Points, in no order, along strands that fork and pass close to each other.
In the rows, zero is written as 128.
Points whose rows are less than 132 apart are linked; no others are. Some points are linked to none.
J_861: [132  96 120 150 102 104 116 105  89 187  72 136 110 124 108 177  43 143
 119 171 146 118 128 113 159 113 150 120 141 152 102]
J_917: [157  96  85 168  99 114 100 204 107 159 169 112 114 191  97 134 161 131
 151 135 135 142 132 131 158 149 131 125 170 158  76]
J_153: [ 78 185 151  99 156 136 172  91 180  90 111 128  98 104 145  95 137 145
 162  78 123  88 153  44 124 120 118 125 104  86 178]
J_763: [147 117 118 113 140 142 135 195 163 121 121 129 148 144 145 126 187 133
 149 146 143 136 176 154 189 126  74  56 142 111 114]
J_567: [ 95  91 150 125  90 113 125 128 127 105 141  95 108  97 144 118  84 142
 107 147 120 180 107 174 133 151 140 225 109 126  98]
J_439: [166 136 161 147 109 167 110 140 156 104 140 110 156 106 237  91 149 134
  98 201 133 126  88 181 110 120 110 117 115 165 145]
J_866: [101 174 146  92 173 125 156  89 167 113 118 160 110 127 127 111 127 127
 152  50 111 110 157  78  97 145  91 126  89  72 166]
J_821: [128 116 174  95 153 136 124  97  50 165 118 146 179 196  81 144  94 111
 134  98 134 102 123 124  97  78 107 102 147 158 125]
J_43: [199 158 114 165 123 145 104 177 137 138 126 109 118 188 140 146 120 141
 137 145 100  56 111 106 142 151 136  88 168 137 161]
J_66: [141 157 110 132 158 132 138 135 165 132 168 137 140 129 102 102 214 119
 178  70 123 131 145 119 108 161  67 139 122  82 151]
J_64: [127 142 106 143 119  90 127 129 155 117  69 126  65  65 119 162  83 148
 113 152 134 135 162 121 174 163 154 133  98  95 118]
J_565: [149 183 179 125 137 111 116 176 152  87 134 110  85 144 175 119 107 164
 111 162 104 100 111 177 103 157 120 134 103 122 126]
J_388: [104 171 129  96 176 111 164 146 137  85 147 123  75  98 105 111 164 139
 141  90 145 108 139 113 122 124 131 126 132 102 129]
J_453: [ 71 104 148 104 124  82 131 122 125 103 129 120 114  89  99 130  93 134
 113 110 130 181 134 169 130 147 128 209  92 109  86]
J_368: [159 170  87 182 119 131 130  96 186 125 108 138  91  75 125 117 128 128
 147 119 118 110 151  61 136 177 151 165  86  79 181]
J_823: [158 194 148 158 127 112 100 159 165 102 135 135  91 143 150 113 108 136
 114 134  74 100 124 143  86 189 131 143  80 106 158]
J_487: [184 182  72 212 111 122  84 158 147 123 116 141  97 101 152 138 171 130
 112 164 121 129 126 126 158 182 173 109 134 152 131]
J_942: [139  43 135 107 128 129 141 118 119 166  92 120 133 130 114 127  76 141
 147 147 138 178 163 183 158 130  96 129 124 122  96]
J_502: [127 177 177 126 121 119  95  95 133 102 143 147 165 146 175 131  91 126
 104 132 107 102  88 148  66 127 136 162  76 133 144]
J_779: [137 116  91 170 133 110 129 132 119 120 147 132  82 108 117 135 125 121
 103 127 136 113  80 115 102 153 207 180 155 155 105]
J_416: [152 118 148 112 125 128 100 146 113 133 123 114 151 167 166 153  92 159
 144 177 149 144 125 180 144 104  88 109 122 144  87]
J_105: [130 201 122 156 110 107  98 190 118 107 165 120 104 149 115 162 176 142
 109 153 127  86  99 110 131 132 156 108 155 152 109]
J_277: [122 111 151  91 120 151 141 129 128 159  80 111 140 160 116 145  89 141
 143 145 108 120 167 124 167 100  82  64 148 106 146]
J_166: [199  82 140 130 136 164 133 154 129 128 173 110 141 206 138  82 139 120
 140 107  95 115 107 173  88 159 118 153 143 136 149]
J_482: [153 120 122 145  78 140 132 104 146 165  98 105 102 137 116 139  64 137
 133 131  95 102 150  79 160 149 140 136 118  92 177]
J_837: [166  82 132 130 124 147 149 117 145 124 100 110  98 114 194 128  69 147
 104 181 121 120 100 157 136 131 160 145 143 142 133]
J_705: [119 180 171 140 116 140 150 157 152  87 170 103  87 106 145  83 164 128
  91 122 122  83  91  91  91 146 172 165 134 128 156]
J_16: [122 109 153  97 173  90 117 116 129 134 113 154 142 129 109 134 109 133
 143 102 133 184 158 207 107 156  71 145  81  98  85]
J_397: [ 87 126  81 120 132 114 153 140 132 140 108 125 108  77  80 149 142 137
 148 141 162 144 164 103 183 102 120  80 145 112 107]
J_460: [ 71 156 152 100 111 168 160  85 168 104 117 120 140  97 151  97 155 119
 127 108 113 102 131  58 132 102 141 113 126 106 185]
J_495: [164  95  96 192  69 139  80 153 121 138 158 111 124 141 182 105 153 129
 120 172 111 177  96 164 134 167 152 176 146 176 101]
J_55: [220 119 105 178 123 127  71 164 137 141 133 130 157 211 168 113 102 133
 155 161 101 114 130 179 133 176 107 104 119 156 126]
J_980: [131 127 166 131 110 164 144 107 189 109 116 124 136  68 200  77 128 115
  86 166  89 147 128 159 110 148 116 136  88 106 184]
J_869: [137 151 108 175  90 113  81 141 142 135 166 124 116 133  79 113 156 114
 140 101  88 170 135 132 105 204 136 191  98  97 121]
J_813: [171  77 103 164 127 137 131  95 146 130 106 131 114  86 182 124  86 128
 103 168 128 149  98 162 124 158 173 180 127 146 125]
J_440: [105 112 149 112 147  96 140  79 118 144  73 154 110 116  74 139  47 129
 130  84 142 119 155 101 123 135 151 147  94 108 120]
J_738: [121  96 140  90 143 142 137 182  85 147 118 134 179 187 102 139 147 124
 154 138 155 149 170 142 156  71  66  58 161 155  94]
J_960: [102 135 166  80 144 141 172 165  94  79 155  98  85 145 155 117 121 138
  99 143 127  99  91 128 113  72 157 129 171 162 123]
J_128: [ 62 149 154  97 136  99 110  91 121 150  79 164 162 112  87 160 114 125
 128 120 133 164 176 137 138 117  88  84  89 104 101]
J_929: [ 72 142 115 110 118  88 145 151  96 134 110 122  96 107  78 167  91 139
 120 140 153 119 137  94 161  82 148  97 142 138  92]
J_221: [ 91 162 117 139 120  84  96  90 116 165 106 174 158  98  57 174 142 110
 126 103 149 142 158  99 130 132 123 107  95 108 108]
J_383: [114 156 104 133 153 115 125  59 153 163  92 176 155  92  77 146 143 110
 150  85 147 121 168  76 124 138 109 103  98  87 147]
J_172: [ 82 136 130 129  84 124 110  70 126 131 105 146 177  80 141 165 136 109
  87 158 131 147 120 105 147  99 155 115 115 144 126]
J_111: [188 131  67 192 113 146  95 161 168 147 154 127 152 143 123 101 206 114
 170 114 115 132 144 120 155 193 105 119 138 115 152]
J_585: [111 160 116 135 115 133 156  97 137 128 174 109 132 131  93 113 173 122
 163  80 136  83 111  39 118 116 137 167 147 120 168]
J_154: [123 117 144 138  60 114  73 130  92 174 160 113 183 180  99 155 136 123
 133 139 110 167 127 156 129 133  90 150 111 138 101]
J_780: [101  57 115 125  97 128 141 105 103 182  83 123 128 105  98 148  75 128
 125 161 141 164 150 130 170 105 128 118 144 140 104]
J_696: [110 136  91 157  54 129 117 127 129 166 140 107 119 103 103 159 156 124
 125 144 125 129 134  69 185 123 143 125 150 121 141]
J_422: [120 175 149 136  96 145 117 157 153 108 139 123 145  96 165 131 203 127
  91 171 119 121 117 131 145 124 121  91 130 137 146]
J_9: [170  64 136 135 100 133 115  97 130 186  91 119 148 149 134 132  48 136
 142 156 104 160 152 175 147 150  93 137  99 114 135]
J_759: [164  57  95 127 153 165 165 162 129 123 131 139 136 142 174 117 171 116
 120 149 159 115 114 133 145  91 140  91 194 168 113]
J_713: [ 76 144 188  68 139 142 135  90  81 127 105 127 162 186 114 138  92 120
 121  99 112  98 139  93 113  69 124  88 133 138 147]
J_377: [121  98 129  91 147 161 160 157 167 101  95 123 137 108 175 113 163 139
 132 171 131 161 169 170 173 112  91  55 138 114 122]
J_376: [ 83  74  78 138  70 112 151 183 112 152 153  96  82  95 109 139 140 131
 117 151 134 168 119 118 174  97 140 141 165 139  89]
J_816: [129 100 133 110 146 108 113 174  85 152 139 151 180 175  90 146 156 126
 154 132 174 166 161 173 142  97  72  90 130 154  54]
J_259: [160  85 106 153 125 104 105 189  90 168 148 145 164 196  90 142 157 123
 153 136 166 148 147 154 155 135 100 108 148 164  57]
J_803: [155 120 109 128 162 121 153 123  79 176 130 126  96 167  48 133  95 133
 173  83 161  73 129  73 127 111 134 126 171 134 134]
J_448: [ 79 158 163 123  77 102  75  69 105 147 111 147 194 127 134 176  97 124
 108 146 126 139 121 117 128  95 124 125  85 141 114]
J_199: [ 57 150 156 110  97  97 134 114 139  99 142 131 112 106  98 131 117 132
 119  65 125 119 130  63 123 122 177 171  86 114 131]
J_179: [211 135 110 167 130 128  85 157 122 149 108 135 159 197 171 159 104 142
 134 174 122  84 116 150 141 140 122  73 144 166 126]
J_99: [ 82 154 157  97 107 159 134 112 107 102 158 128 178 137 132 133 189  99
  94 120 125 103  96  93 108  69 139 104 158 155 150]
J_777: [106 154 115  95 187 110 162 127 130 108 160 128  98 107  83 107 186 129
 172  63 150 133 156 114 122 128  96 135 130  90 129]
J_367: [111 158 153  84 198 102 144 125 139  79  91 146 106 106 147 138 108 148
 120 136 146 134 146 181 119 122 117 101 109 111 100]
J_171: [122 164 109 152 101 109 109 123 117 157 169 114 121 161  52 137 152 124
 165  79 127 103 128  65 118 151 132 168 131 110 136]
J_144: [124 197 111 138 126  90 105 192 132 112 133 127  93 119 108 176 164 152
 121 159 143 106 135 123 161 134 134  84 136 126 100]
J_433: [201 146  71 209 125 108  76 133 135 131  96 146 104 112 175 144 113 140
 120 181 128 142 124 160 148 182 171 123 122 164 112]
J_701: [ 53 134 176  66 137 163 149  78  90  91 123 125 170 153 147 118 124 110
 101 110 117 115 114 100 104  64 154 106 139 149 154]
J_618: [140 139 155 103 129 169 138 154 108 111 153 114 163 182 136 138 172 115
 122 121 118  76  95 104 117  79 116  89 186 153 158]
J_977: [102 101  75 157  74 119 127 161 104 166 155 116 110 119 110 159 156 123
 114 150 135 131 106  87 164  93 153 119 181 155 106]
J_242: [ 98 133  89 132 119  94 133 117 150 140  85 134  93  53  85 157 118 137
 133 139 150 150 176 106 181 144 134 113 106  87 115]
J_517: [184 123  90 155 138 175 141 110 182 148 111 129 162 109 152 118 168 116
 155 128 118  88 134  94 153 136 103  85 152 106 203]
J_822: [105 162 142 150 113 123 116  83 175 124 145 179 155  99 125 117 136 101
 107  73  93 136 137  86  84 162 135 166  49  83 170]
J_251: [112  86 142  83 129 166 152 146  96 155  94 109 152 173 114 139 109 130
 145 146 129 135 158 123 160  70  89  60 172 140 132]
J_11: [216  84  93 177 139 138  88 133 141 131 149 146 173 173 182  92 131 117
 145 150 134 146 111 195 107 179 128 143 113 164 104]
J_132: [122 150 149 112 120 127 107 110 139 153 133 148 177 160 111 144 142 111
 130  99  91 126 144 133 112 130  68  96 103  97 156]
J_14: [116 114 169 135  89 143 118 126 139 100 155  93 126  90 191  94 113 133
  96 167 119 164  81 177 107 147 135 213 106 142 120]
J_896: [ 40 118 125  88 132 145 167  92  84 159 103 108 129 137  60 104 103 126
 173  90 146 128 169  55 157  69 113  97 146 116 151]
J_991: [ 73 156 173 126  67  93 106 124 145 106 119 128 114 118 117 154  82 149
 106  92 106 115 137  67 138 133 178 171  64 117 130]
J_926: [166 151 131 140 135 117 107 127 155 141 128 149 137 155 130 132 115 126
 130 115  86 119 140 155  98 170 101 123  91 101 157]
J_809: [200 121 132 134 158 146 132 157 150 128 149 120 118 191 130  96 116 131
 150 102  87  93 125 161  90 174 115 137 129 106 160]
J_975: [192  86 108 159  94 139 118 138 135 186 103 104 106 165 111 136  71 142
 147 145  99 126 155 132 161 168 123 126 134 113 145]
J_828: [125 191 154 106 152 100 142 132 139 103 105 126  69 157 105 145  80 157
 144  82 127  52 145  64 122 128 149 121 110  96 148]
J_819: [157 139 117 146 133 170 158  99 149 129 171 116 142 127 123  92 184 110
 148  91 123  83 100  71 100 133 140 159 157 120 188]
J_260: [160 133 167 123 116 142 139 132 152 105 113 101  95 133 190 113  65 152
 105 173  98 101 104 158 118 142 148 149 118 126 153]
J_504: [ 78 130 144  72 163 132 155 133 153  93  73 122 111  95 151 129 113 149
 128 160 129 164 170 173 161 113 103  76 120  98 116]
J_753: [100 174 167 118 118 134 136 147 183 108 161 136 124  91 147  88 193 116
 106 107  94 152 135 145  97 170  82 140  85  78 154]
J_789: [ 87 139 112 104 160  77 166 172  78 102 136 119  66 116  83 146  88 141
 118 116 157 115 116 117 131  85 162 125 150 146  83]
J_320: [124 154 126 145 129  80  90 145 107 122 131 132 116 136 104 165 106 144
 123 146 142 140 121 161 116 153 146 156 111 138  77]
J_187: [155 179 122 168 130 125 122 136 190 109 129 140  73 107 131  93 115 128
 131 106  88 112 143  97  96 199 134 176  66  70 173]
J_165: [157  98 122 164  65 152  76 135  98 140 173 108 160 171 186 129 144 127
 116 171 125 147  66 151 105 122 136 167 153 186 105]
J_655: [108  86 123  99 167 114 137 138  73 110 129 122 113 123 159 142  71 146
 126 153 183 151  91 170 115  60 138 149 158 178  61]
J_168: [137  83 151  96 154 146 136  83 104 107 143 131 166 135 158 109 122 116
 120 124 140 154  99 183  82 106 124 164 129 149 115]
J_616: [173 139 106 204  86 126  65 134 131 115 152 121 116 124 161  90 123 122
 121 162  91 177  98 171 105 196 162 193 114 165 116]
J_641: [162 135 103 194 105 126  87 138 148 119 161 131 117 112 116  95 158 109
 124 128  92 176 119 155  98 209 161 194 107 123 123]
J_12: [116 152 125 127  89 123 146 168 153 119 151  81  59 125 106 123 132 155
 148 129 114 110 139  95 161 147 129 154 136  88 140]
J_677: [117  84  68 130 145 164 175  99 157 127 115 136 119  49 143 112 176 110
 120 141 158 138 121 103 151 105 159 102 171 133 142]
J_26: [127 149 140  91 203 110 161 163 131  72 131 136  83 105 133 122 144 142
 121 126 149 123 134 169 116 123 142 110 135 126 104]
J_324: [147 151 131 127 151  95 128 131 165 116  72 135  69 106 122 150  67 153
 126 132 116 118 164 139 134 176 127 128  84  77 128]
J_245: [106  73 102 123 103 178 167  96 144 131 124 120 132  68 163 113 163 105
  96 153 131 141 104 105 141  97 164 120 173 144 149]
J_993: [169 117 153 117 165 159 139 126 154  87 122 135 149 111 221 100 142 137
 110 177 150 121  98 192 103 117 121 105 128 156 126]
J_372: [180  90  84 152 157 144 150 131 112 164 142 124 108 159 100 130 128 123
 149 100 147  86 108  96 122 127 158 129 189 145 133]
J_825: [136  67 100 147 101 167 154 157 131 136 136 120 113 113 193 119 173 123
  93 177 132 117  91 118 144  84 156 114 197 172 125]
J_797: [129  73  90 121 138 139 150 149 110 143 176 135 157 134  85 112 211 103
 149  94 165 163 138 130 138 108 108 118 163 143 105]
J_594: [174 121 143 119 156 167 127 135 119 117 149 142 195 185 147 128 180 101
 125 111 119  83  99 137  95 104 106  86 161 151 163]
J_314: [120 169 150 143 112  79  62  77 115 158  98 168 169 134 124 171  64 130
 123 130 123 140 135 146 103 141 107 144  53 120 112]
J_542: [121 150 161  92 190  97 124 119 156  93 102 156 120 113 161 130 100 146
 128 123 121 155 145 205  98 152  80 126  76  95 104]
J_712: [101 168 177 133  61 112 113 138 166 112 122 117  94 135 142 130  80 145
 111 106  72 116 143  82 133 158 146 169  57  88 161]
J_868: [120 183 129 182  72 100  75 110 123 116 119 134 127  90 165 156 117 128
  87 168 117 149 105 130 138 153 170 167  86 148 124]
J_876: [ 77  77 107 136  90 104 147 155 116 115 151 104  84  75 134 124 123 132
  92 150 136 169  90 148 142 117 164 194 149 151  87]
J_546: [123 216 152 175  89 104  69 136 131  92 140 124 119  95 183 137 136 140
  86 181 126 130  88 143 111 153 158 158  89 159 116]
J_404: [124 127 116 143  78 136 126  85 145 148 103 126 133  95 129 150 107 117
 108 140 111 125 140  81 160 130 160 128 120 113 162]
J_119: [164 140  83 164 134 132 108 132 163 161 151 141 165 130  93 124 205 115
 172  93 130 136 152 115 137 170  83 119 122  94 149]
J_71: [106 162 173 106 131 142 164 162 126  77 162 102  86 118 153 103 156 131
  88 136 130  84  85 112 105 104 167 132 157 149 138]
J_911: [151 167 136 111 159 138 142 194 143 117 156 105 112 174 113 125 180 149
 178  98 126  84 143 110 148 128  71  94 162 100 149]
J_660: [169 135 135 123 136 182 145 131 186 127 107 125 153 130 176 107 144 120
 132 139  92  84 136 122 137 129  89  66 140 101 210]
J_523: [148  94 150 125 124 136 127  55 123 173 117 154 176 162  98 122  69  96
 129  82  95 123 137 120  82 139 127 156  94 107 166]
J_776: [133 188 143 130 145 141 130 168 185 113 166 135 124 117 141  95 217 125
 137 100 107 117 133 129 106 165  66 110 112  86 163]
J_157: [139  61  98 103 164 147 176 160  99 121 149 128 126 140 128 110 162 115
 134 118 158 142 128 137 136  86 130 104 184 157 105]
J_745: [156 102  97 127 195 110 160 159 145  95 131 145  89  90 127 117 154 134
 125 126 168 139 132 172 129 150 157 124 141 130  92]
J_999: [180 112 100 155 121 154 136 146 125 154 136 110 109 168 128 139 126 131
 136 132 120  70 102  88 136 131 156 115 190 142 152]
J_682: [183 109  82 180 102 136  98 190 137 145 159 114 124 175 120 111 176 128
 154 131 119 134 131 133 159 180 128 122 161 139 109]
J_836: [187 127 133 160  90 172  96 127 144 132 133 118 178 144 228 118 131 125
 104 195 106 107  88 159 124 120 113 105 127 171 174]
J_512: [120 131 143 101 151 106 147 141  69 165 138 120  91 171  37 129  94 137
 168  73 148 102 153  95 133 107 112 126 145 119 118]
J_808: [150 108 144 131  76 142  91 173 108 156 165 110 192 209 116 144 171 122
 136 136 105 134 128 143 142 118  72 104 146 143 125]
J_775: [163 127 119 122 130 145 141 200 160 137 139  99 115 167 123 122 166 150
 176 123 126 108 162 124 182 142  72  87 155  94 139]
J_357: [121 103 158 115 132 119 130  65 106 186  86 165 152 147  57 128  65 111
 146  70 125 125 158 111 107 137 114 137  93 104 141]
J_414: [158  90  99 153  96 132 121 153 143 140 109 120 124 107 187 141 143 142
 113 193 136 157 137 156 191 133 128 101 140 149 107]
J_770: [197  66  96 159 162 127 109 118 127 140 149 154 170 157 131 104 148 106
 145 114 147 161 119 193  92 172 136 155 119 152  91]
J_908: [ 63 106 125  94 115 115 157 133  52 167 151 112 125 142  32 122 118 116
 153  86 149 143 142  87 140  69 114 122 151 137 112]
J_697: [104 113 119  99 140 145 134 135  99 131 169 139 189 142  82 124 225  95
 144  85 149 153 139 120 118  89  89 100 156 132 123]
J_619: [114  89  90 109 136 168 187 130 108 153 134  88 112 140 108 113 137 130
 178 119 144 102 131  61 166  70 112 103 207 137 159]
J_702: [ 90  83  94  88 169 171 188  85  91 145 114 104 127 123  95  90 131 119
 172  96 152 127 151  74 147  71 120  98 180 129 161]
J_925: [105 173 170 123 128 115 115  81 166 105 112 174 160 111 165 134  95 115
  93 110  94 117 123 115  84 137 137 137  53 110 158]
J_698: [ 31 156 157  98  99 108 140 123 150  86 151 126 118  69 109 114 163 122
 105  94 126 156 136 102 133 123 146 162  92 101 124]
J_127: [ 58 155 142 101 105 104 122 143  88 114 121 120 135 122 130 178 103 142
 107 176 148 132 116 117 150  55 134  95 142 162  83]
J_645: [133 173 180 111 141 139 155 156 152  92 175 108  82 154 132  78 150 131
 127  80 100  90 110 117  81 158 125 169 118  95 165]
J_454: [ 55 115 166  73 109 173 170  85 132 102 131 106 136 124 136  91 127 114
 118  97 106 126 128  80 128  91 154 134 135 118 174]
J_787: [149  56 108 127 161 126 138  94  91 142 153 150 161 130 110 122 147  99
 124 102 159 163 103 167  85 125 151 167 145 163  93]
J_162: [107 164 191  83 152 106 145 146 125  86 159 122  90 160 124 105 118 135
 117  70  98 117 122 148  80 147 123 171 100  98 131]
J_268: [106 164 127 126 151 122 137  70 176 131 126 178 139 106 111 119 140 107
 143  51 112 128 153  72  87 157 103 148  67  70 164]
J_351: [188 137 101 168 165 100  98 152 143 101 101 137  92 104 184 140  97 161
 127 184 155 130 117 188 137 171 157 130 117 149  84]
J_472: [ 60 160 172  97 114 129 144 135 166  87 143 128 120  73 139  98 182 120
 101 119 113 159 137 142 119 137 112 141  97  94 132]
J_3: [165 113 111 121 206 111 151 140  74 144 104 157 113 152 104 157  90 133
 131 129 177  90 122 131 114  87 156  82 175 172  92]
J_353: [147 131 154 103 116 162 127 130 156 139  88 117 161 161 168 142 102 136
 127 159  79  96 149 135 156 104  75  49 133 110 183]
J_510: [ 94 133 151  82 149 156 126 112 118 124 138 145 199 154 113 126 202 100
 131  89 117 144 144 135 109  95  66  78 136 115 148]
J_305: [ 74 105 141  96 182  87 150  88  94 121  61 155 108  90  81 137  43 133
 124 106 165 136 152 135 131 112 153 133 107 129  96]
J_897: [113 107 157  52 198 161 174 119  92 104 118 110 115 154 128  92 116 126
 141  91 118 132 160 139 120  94 107 100 154 112 151]
J_457: [156 127 112 169  68 118  58 102 109 174 133 131 188 147 139 154 123 121
 127 159 108 175 130 161 140 147 104 142  95 145 125]
J_729: [ 35 133 169  74 165 106 129  77  95 121  62 148 152 117 110 143  64 133
 126 119 148 161 161 146 124  93 116 106  94 127 101]
J_217: [152 113 119 155  87 125 103 123  97 184  92 122 125 154 141 185  73 143
 112 184 126 104 121 105 167 102 143  96 162 165 121]
J_773: [150 106 106 168 137 103 104  79 140 128  98 153 132  77 130 140  79 120
 110 136 131 165 125 160 110 179 163 197  84 121 115]
J_69: [145 119 139 143  99 177 138 104 142 131 175 124 167 127 138  92 185  88
 103 109 100 111  88 106  84 133 147 161 139 131 181]
J_684: [ 71  47 100 101 135 145 173 101  93 166  70 122 113  94  94 120  71 123
 134 142 150 167 154 122 164  83 134  96 159 140 113]
J_104: [ 90 107 146  85 151 126 162 162  97  75 140 101  90 109 174 118 103 145
 110 166 154 147  94 169 124  71 140 145 155 166  85]
J_758: [ 77 152 204  75 158 106 146 107 126  69 135 140 116 131 146 102  99 130
 104  68 107 132 123 140  81 129 139 179  77 115 127]
J_247: [124  80 151  91 168 104 145 126 102 151 109 135 122 135  77 122  91 134
 154 101 141 176 169 188 130 137  87 137 112 106  88]
J_721: [136 115 151  89 208 129 139 103  41 143 107 161 157 168  94 136  95 118
 135 104 158 107 133 136  96  72 125  86 159 170 111]
J_209: [134 133  98 184 105 104  93  74 132 133 116 160 147  77 123 148 112 102
  93 134 126 158 114 120 114 171 188 188  86 133 124]
J_223: [185 116 131 146 119 170 106 119 133 127 146 145 214 162 182 125 173 101
 107 151 115  94  84 147  96 112 114  94 143 170 165]
J_34: [132 202 139 162  98 110  78 158 107 109 154 126 132 149 156 162 155 139
  92 177 121  94  78 124 114 126 160 124 139 171 110]
J_366: [142 134 104 159 108 104  95 136 113 175 158 121 116 167  38 131 133 123
 168  86 121 140 145 110 119 181 121 167 124 104 113]
J_219: [161 156  85 186 100 141 122 158 170 127 129 115  80  73 146 115 180 136
 121 162 126 130 136 109 168 173 151 128 135 119 152]
J_112: [ 39 139 145  99  90 109 123 142 100  95 154 116 151  95 130 150 161 125
  97 165 144 173 107 145 139  73 126 133 125 155  83]
J_989: [130 109  56 134 159 145 167 112 158 134 113 133 127  66 115 123 187 124
 159 133 174 127 145  94 169 111 128  84 169 123 135]
J_455: [ 80 147 126  80 183 140 181 120 107  87  98 116  87 111 129 123  99 134
 124 118 146  90 134  85 138  73 170  80 161 133 144]
J_717: [ 97 110  97  87 197 119 197 149  84 100 113 112  59  99 104 111  84 139
 138 110 160 121 139 110 144  78 156  97 167 134 111]
J_18: [164 106 116 131 151 141  72  97 117 122 123 127 140 117 188 138  47 149
 139 150 190 146  74 192 103 127 130 173 113 145  80]
J_726: [140 144  71 180 105 123 128 121 162 130 131 121  78  59 111 121 157 126
 133 135 136 138 136  88 150 178 170 172 118 102 142]
J_734: [173 137 133 136 179 112  99 129 134  92 127 132 113 119 179 122  79 156
 133 151 159 133  92 208  86 163 139 174 102 139  86]
J_102: [ 72 122 122 108 134 117 129  97 115 105 128 147 166  72 125 146 164 109
 101 142 156 172 117 153 125  96 138 124 123 147  92]
J_716: [139 133 136 151  97 142 102  96 114 130 175 138 183 147 127 128 170  94
  94 120 110 123  79 127  73 133 158 171 129 156 140]
J_177: [156  94 105 131 195 100 136 131  81 135 118 152 115 138 130 155  89 135
 129 141 183 119 102 159 105  98 160 125 160 180  67]
J_67: [163 171 122 128 178 100 136 125 152 115  89 140  64 133  97 147  78 147
 144  99 133  73 151 100 115 163 148 124 104  84 139]
J_88: [115 102  95 119 116 161 168 134 137 147 154  86 146 131 100 111 197 127
 196 115 140 127 146  75 176  95  70 113 180 117 159]
J_39: [115  71 149  92  96 149 163 132 112 143 150  82 103 154 107 112 104 130
 131 114 106 142 129 126 140 116 127 161 152 112 138]
J_22: [149 149 109 170  98  93  69  98 126 168  94 155 157 108 122 171 107 128
 122 154 120 171 157 159 150 160 111 125  73 120 120]
J_381: [128 136 158 124 123 126 103  81 108 115 151 136 175 142 155 136 114 118
 107 134 130 129  81 158  75 116 139 169 105 148 122]

Follow the links from the first point to the second, and from the first to the third. Name the last point that the two ways share.
J_439 / J_71 / J_925: J_701
J_351 / J_868 / J_759: J_823
J_199 / J_861 / J_763: J_367
J_482 / J_259 / J_763: J_367
J_773 / J_510 / J_351: J_823
J_219 / J_166 / J_157: J_926
J_14 / J_367 / J_825: J_404
J_789 / J_825 / J_67: J_397
J_721 / J_770 / J_221: J_268

A fork is a point with three links. Follow the links from the first point to the second and name the forks in between, in order.
J_377 / J_217: J_367, J_942, J_780
J_813 / J_351: J_823
J_716 / J_99: J_381, J_268, J_701
J_777 / J_975: J_26, J_367, J_942
J_66 / J_314: J_26, J_367, J_942, J_404, J_172
J_251 / J_388: J_66
J_219 / J_397: J_823, J_926

A fork is a point with three links, a tip a point with one. Leave the first point through the second and follow the links. Name the first fork or tip that comes.
J_701 / J_99: J_993
J_55 / J_179: J_88
J_819 / J_585: J_165
J_523 / J_357: J_268
J_993 / J_439: J_701
J_917 / J_259: J_517
